A landscape with many peaks, sampled at points; each row gives a point and its height.
A climber steps from a point to the highest of its 2 nearest points, and stops where none of them is higher. Distance is the straight distance between rows; heights are no part of it.
Z_634 height 5.4: [131 111 123 122 128 148  94  94  98 103  75 121  72  93 126  70  75  78
 113 112 106  97  96 116 107 109 110]
Z_906 height 20.7: [ 85  83  78 102  98 132 108 127 106 110  81 114  86  98  93  79  85 103
  72 124  91 104  81  99  91 113 122]
Z_489 height 14.9: [111 109 116 101  97  48 110  66  95 130 102  80  96  94 112  90 126  99
 108  99 117  84 109  75 112 109 116]
Z_256 height 24.5: [ 90 102  91 106  71 148  79 150 113  78  93 132  99  86  94  74  70  98
  88  96  82 122  91  97 109  97 116]
Z_105 height 54.4: [ 87 125 112  82  99 111  95 116  98 118  85  93 100  83 144  96  83 122
  98  95 108  89 103  74  82 101 110]
Z_956 height 16.6: [114  83  98 106  91 123 119 109 111  98  77  81 126  80  92 102 119  83
  77 135 127  84 107 113 110 125 121]
Z_292 height 30.7: [ 87 122  88 111 122  85 125 118  95 116 113 128  68 130  87 125 117 117
 106 119  94 105  94 115 120  82 129]
Z_199 height 25.9: [116  96 106  97  98  58  90  95 129 110 122 101 116  95  51  94  94  86
  98 120 119  96 129  85 108  93 104]
Z_543 height 14.3: [ 95  89  88  90  88 108 112 109 112 119  97  91 132  76  49  99 128  87
  71 127 106  78  96 107 114 124 144]
Z_984 height 13.6: [ 92 126 124 109  75 127  73 109 130  66  73  85 110  74 140  90  76  89
 115  66  90 103  82  84 132 110 100]
Z_480 height 18.8: [ 99  85 104  87 100 102  91 122  83 103 102 101 134 100  92  73 110  89
 100  81  85  86 101  74  83  62 146]
Z_340 height 59.5: [ 91 106  98 115  98  48  88 103 116  76  82 102  84  97 123 101  89  91
 104  89 118 127 115 104  95  80  85]
Z_262 height 25.8: [117 135  90 124 146  94 104 104  87 109  86 111  71 120  83 109 121 112
  93 150 116 120  67 101 117 101 132]
Z_604 height 28.3: [ 93 114 101  97  89 136  90 145 128  75  92 114 115  82  58 104  78 104
  79 113 111 149  78  73 108  97 108]
Z_877 height 67.1: [112 111 116  90  96 116  93  73 116  57  95  60 119  96 108 138 102  99
 124  85 108  99  81 108 125 127  64]
Z_863 height 45.3: [ 97  92  93 108  67  83 124 124 113  84 113  81 100 105 119 127 112 105
  97 110 111 102 132 108 107  99  82]
Z_277 height 21.4: [ 56  69 107  88  59  82 102  96 108 106 103  82 136  79 107 125 112  89
 111  71  97 106 122  93 102 109  79]
Z_658 height 17.4: [131  81 105 108 109  76  98  90  74  89 112  84 100 125  98  59 111  84
 121  91 107  84 113 115  86  87 110]
Z_265 height 19.3: [140 109 100 127 119 119 109  80  94 115  84  80  86  93  97 103 132  90
  71 137 136  93  85 102 102 133 117]
Z_901 height 32.7: [103  99  91  82 129  82  78  89 114  98  56  91 112  75  66  93  63 109
  76 110 125 100  89  71  76 107  87]
Z_540 height 7.5: [102 112 117 119 110 138  98  78  89 122 107 110  88 102  98  93 107  82
 115 107  93  92  76 103 108 113 117]
Z_31 height 61.0: [ 99  96 117 113 126  91  93  85 106  71  77 106 121  80  81 126 117  66
 118 107 113 111  96 123 119  85 120]
Z_785 height 66.6: [ 76  74  89 100 111  56 105  82 104  97  73 109  87  86 105  98  79  93
 109 110 106 111 122 124  87  93  74]
Z_153 height 37.8: [ 94 130  97  97  90 112 104 124  99 117 127 112  84 120 126 131  95 124
  86  88  98 118 119  92  78  83  70]
Z_587 height 8.7: [118 123 113  81 126 170  91 115  96  55  93  95 122  89 105 118  85 120
 119 104 103 105  82 117 114 112  80]
Z_609 height 22.5: [156 112  94 125 143  95  98  96  73 104  96  97  75 128  75  75 121  95
  76 137 123 106  78 106 106 106 115]
Z_254 height 11.9: [ 87 119 116 108 115  63 104  48  99 148 109 115  70  99 110  97 107  92
 135 105  92  92  91 103 128 113 116]
Z_866 height 67.9: [120 102 122 109 109 107  95  70 111  65  97  73 129  90  75 132 124  76
 112 106 105 101  75 114 136 113  99]
Z_367 height 39.7: [112 113 100 117  85  86 129 113 107  94 128  80  84 131 100 147 140 102
  80 113 110 115  93 102 124  95  91]
Z_357 height 6.1: [ 78  91  86  61 102  46 136 105  76 116 112 100 107  92 115 112 120 144
 108  93  90  77 119  95  83 113 101]
Z_554 height 14.2: [ 95  90  71  95 106 108 104  81 107  89 109 100  80 107  80 104  78 123
 108 120  86  74  86 116 113 129  70]
Z_323 height 13.2: [107  82  96  82 102  92 123  95  70  95 102  77  97 100 136  68 111 115
 123 103 111  69 132 117  79 114  97]
Z_951 height 35.0: [133 121 115 123  96 109 106 111 104  92 138  90  91 123  72 107 126  80
  99 119 106 116  97 102 124  92  99]
Z_732 height 45.8: [ 96  85  76 103  81  97  78 119 120  83 132 111 108 125  47 103  96 110
  72  89  81 117  72  67 109  92  93]
Z_744 height 52.1: [ 89  87  90 123  70  55  84 110 111  67  91 112  78 122 120  77  97  91
  99  71  92 119  97  96 114  74 106]
Z_385 height 32.0: [ 94 136 125  78 113  97 134  82  84 132 120 111  86 104 145  95 118 103
 138  90 112  92 140 120  84  87 112]
Z_253 height 40.2: [ 94 102 113  94  78 111  86 120 128 119  90 128 104  58 127  61  52  78
 101 110 101 117 138 109  82  82 108]
Z_889 height 51.4: [ 97  80  77 108  77  92 112 122 135  82 104 117  83 108  84 113  76 103
  85 130 112 113 132 119 104  99  73]
Z_184 height 59.1: [ 86  94  99 119 118  98  99  90 110 105  89 123  92  87  85 121  94  74
 107 122 107 116 111 133 106  81 100]
Z_712 height 10.9: [111 126 128  92  93 174  71 122 102  75  98  92 123  87 123  88  81 109
 120  75  94 103  91  94 118 112  88]
Z_321 height 26.9: [ 89 117 113  63 111  97 123  96  73 142 148 123  86 106 118  92  95 121
 135  90  78  89 130 102  77  85 100]
Z_767 height 29.3: [121 119 101  91 119  78 119 111  94 138 122 114  96 112  83 133 115 117
  60 126 120 111 127  95  75  80  89]
Z_646 height 11.2: [ 99  90  76 116 115  71  90  90 126  79  93 109  92 103  46  96  81  98
 103 131 102  94  83 108 138 124 101]
Z_559 height 11.5: [ 84  88  87  90  77  66 109  88 111 136 114  89 124  78  56 112 126 112
  92 117  77  67  95 104 116 132 127]
Z_150 height 24.6: [131  81  95 119  84 110  90  89 102  95 100  98  68 126 128  57  83  98
  82  96 102  94  93  99  98 117  80]
Z_622 height 17.9: [129  88 117 114  83  80 109  67  98 145 134  81  93 107  95  74 114  89
  94 115 106  82 116  93  98 119  87]
Z_295 height 17.3: [ 72 105 122 110  91 121  88  78 117 113  50 102 126  62 128 123  95  57
  97  92 115 113 103 105  99 103 108]
Z_719 height 44.3: [102 105  98 124  87  93  98 117  91  73  91  93  83 134 115 107 124  87
 102  77  93 131  74 106 110  74 116]
Z_882 height 15.7: [ 94 115 138 105  98 124  81  91 137  85  58  93 112  64  99 107  78  75
  97  98 118 116  83  77 130 115 101]
Z_77 height 45.6: [ 82  74  88 107  61  83 109 118 139 107 108 130  87  84 113  87  66  81
  94 113  93 119 140 121  99  83  87]
Z_498 height 8.6: [ 75  75  90  92  92  30 122  75  94 146 115 120 100  94  71 110 109 104
 107 115  74  89 117 112 113 111 109]
Z_894 height 29.7: [ 97  86  90  89 114  56  75 100 114 110  84 106  99 101  80  70  63 112
  80  95 100  96 106  70  79  84  94]
Z_775 height 42.4: [ 93 137 118  89  85 102  98 127  96 100 122 104  99  95 136 113  99  97
 114  72 106 127 138 107  76  60  84]
Z_376 height 9.5: [ 90  88  92  84 102  69 137 111  59 102 101  83 109 107 138 105 137 122
 102  94 113  86 127 112  83  91 118]
Z_944 height 36.7: [ 64  94  77 106 103  84 113 100  88 111 116 128  70 119 101 133 103 113
 118  96  71 102  90 123 105  91  93]
Z_398 height 47.7: [ 75 142 112  85  87 112  69 127  94  91  85  96 123  57 151  97  73 108
 106  80 110 118 131  95  82  81  88]
Z_819 height 52.0: [ 79  60  81 103  78 109  80  87  90 100  95  99 105 108  95  79  89  94
 104  69  58  82  68  82  99 110 103]
Z_869 height 58.5: [ 98 123  98 111  88 108  92  74 112  56  96  80  80 111 137 130  88 106
 118  78 104 114  75 115 107 113  51]
Z_776 height 8.5: [ 88  85  74 106  98  85  81 100 127  43  71 112  91 109  78 100  86 107
 104  96  91  99  62  99 128 112 101]
Z_903 height 63.0: [ 74  66  64  94  64  76  95  98 108 101  88  90 100 118 100  97  94 119
  64  81  82  90  80  70  91 116  77]
Z_349 height 9.4: [ 98  95 112 138 103 102  95  49 101 155  90 111  83  89 112  93 104  63
 102 119  93  90  88 117 116 120 114]
Z_973 height 33.5: [125  89  95 105 127 117  97  88  66  87  82  68 115 110 116 114 127 100
  90  82 112 100  91 101  64  94  74]
Z_733 height 13.0: [102  67 100  91  84 105  97 124 117  58 105 101 133  80  68  88  87  89
 119  93  87  85 112 109 119  99 102]
Z_490 height 19.2: [ 44  99 117  90  76 112 105  98 110 128  88  98 134  64 119 130  99  89
 115  98  94  91 110  90 109 113 114]
Z_602 height 31.1: [104 118 115  98 104 126 100 123 114 103 124 114 113  88  51 113 108  88
  90 118 106 134  95  87 112  83 117]
Z_694 height 20.8: [139  79 113 115  95 111  99  97  92 110 133  89  93 117  92  58  96  75
  94 101  93  79 115  93  96  99  92]
Z_116 height 4.5: [137 100 121 106 128 154 106 103  74  92  72 103 112  90 132  78 104  80
 104  97 115  95 116 138  83  92 100]
Z_926 height 6.5: [139 104 125  99 125 161 111 104  82  55  87  94 115 107 117 103 109  93
 127  92  99  95  91 146 113 106  93]
Z_957 height 15.8: [ 98  74 115  84  83 104  98 120  96  81  97  94 133  76 102  67 102  88
 118  85  96  72 118  97 103  94 138]
Z_414 height 36.0: [ 97  89  96  87 121 139  73  83  99  98  64  99 123  79  50 100  82  97
  76 106  96 104  61  78  96 121  97]
Z_613 height 10.0: [100  86  97  74 100 127 126  92  82 130 122  89 106  79 122  93 104 110
 120 118 101  65 134 119  82 128  92]
Z_915 height 19.9: [ 99 115  97  82 147  70 102  61  79 128 108 109 107  92  80 124 115 112
 110 100 106  94 111 108  73  82 103]
Z_867 height 39.9: [121  86 101  97 103 122  70 101 108  72 101  82 127 105  53 101 102  98
  87  91  92 116  55  67 117 103  99]
Z_91 height 49.1: [ 90 113  97  93  87  75  97  86 110  67 123 108  76 126 112 104  94 126
 136  71  93 104  93 103 106 104  63]
Z_923 height 7.2: [ 98  99  93  89  95 151 112  99  83 145 114  93 129  79 102  97 120 108
  88 115  96  64 110  96  81 113 130]
Z_85 height 32.8: [111 100  90  92 100 115 118 120  81 132 141  97 106 113  80 116 113 121
  70 106  94 101 122  91  76  82  94]
Z_19 height 37.3: [102 135 122  84 101 107 119 100  85  95 121  91  89 115 149  99  96 101
 136  81 115 110 142 128  81 102  67]
Z_291 height 17.6: [ 84  97  74  96 108 136 117 108  91 109  98  96  86 100  82 112  96 128
  81 123  84  81  74  97  94 131 106]
Z_213 height 17.2: [ 99 112  89  91 122  68 104  93  62 103 111 109  74 155 116  87 115 125
 117  68  75  95  73  93  81  85 109]
Z_278 height 41.4: [ 92 123 103  90  87  65 106  79 112 117 136  96  75 115  96 111  94 129
 112  94  89  94  97  73 123 112  77]
Z_573 height 23.0: [123 127  94 104 135  67  91 108  87  89  89 102  64 142 113  83 100 121
  85  87 110 109  89  81  70  69  94]
Z_289 height 38.7: [113 107 102 117 109 124 101 108  64  90  96  95  77 131 133 103 119  80
 100  77  94 113  86 118  83  76  98]
Z_27 height 28.9: [121  75  88 112 102 121  91 105  78  98  61  79  90 115 129  76 106 103
  64  93 106  89  81  89  80 117  90]
Z_62 height 26.6: [107 114  86  95 118  56  92 124 108 105  84 107  83 113 101  98  79 126
  58 105 117 115  98  61  75  80 100]
Z_516 height 64.7: [106 109  99  76 138 118  90  88  73 122  81 101 112  83 104  90  96 122
  84  95 109  82  95  70  53  91 121]
Z_127 height 52.7: [ 68  99  74 112  78  95  80 114 117 102  94 124  85 124  90 105  90 107
  64  90  80 125  66  71 104  87  95]
Z_413 height 43.6: [ 57  60  75 108  80 105 109  92  84  97  98 107  87 109 114 112 104  99
 122  74  61  90  86 122 102 101 101]
Z_320 height 10.2: [108  79  81 105  74 110  99 135 123  37 102 101 107 117  88  96  97 107
 101  92  93  95  90 106 129 106 103]
Z_787 height 23.7: [102  90 122  92  85  78  90  89 117  98 121  86 141  82  79 111 101  82
 104  89 116 112 129  94  94  81  83]
Z_54 height 22.9: [ 89  98 107  80 118  82  95  78  81 137 129 117 109  95  81  95  96 100
 122  84  76  90 117  97  81  78 110]

For each start below, name the point where the climber stops.
Z_27 => Z_785
Z_776 => Z_889
Z_733 => Z_775
Z_604 => Z_889
Z_634 => Z_694
Z_559 => Z_903
Z_573 => Z_903
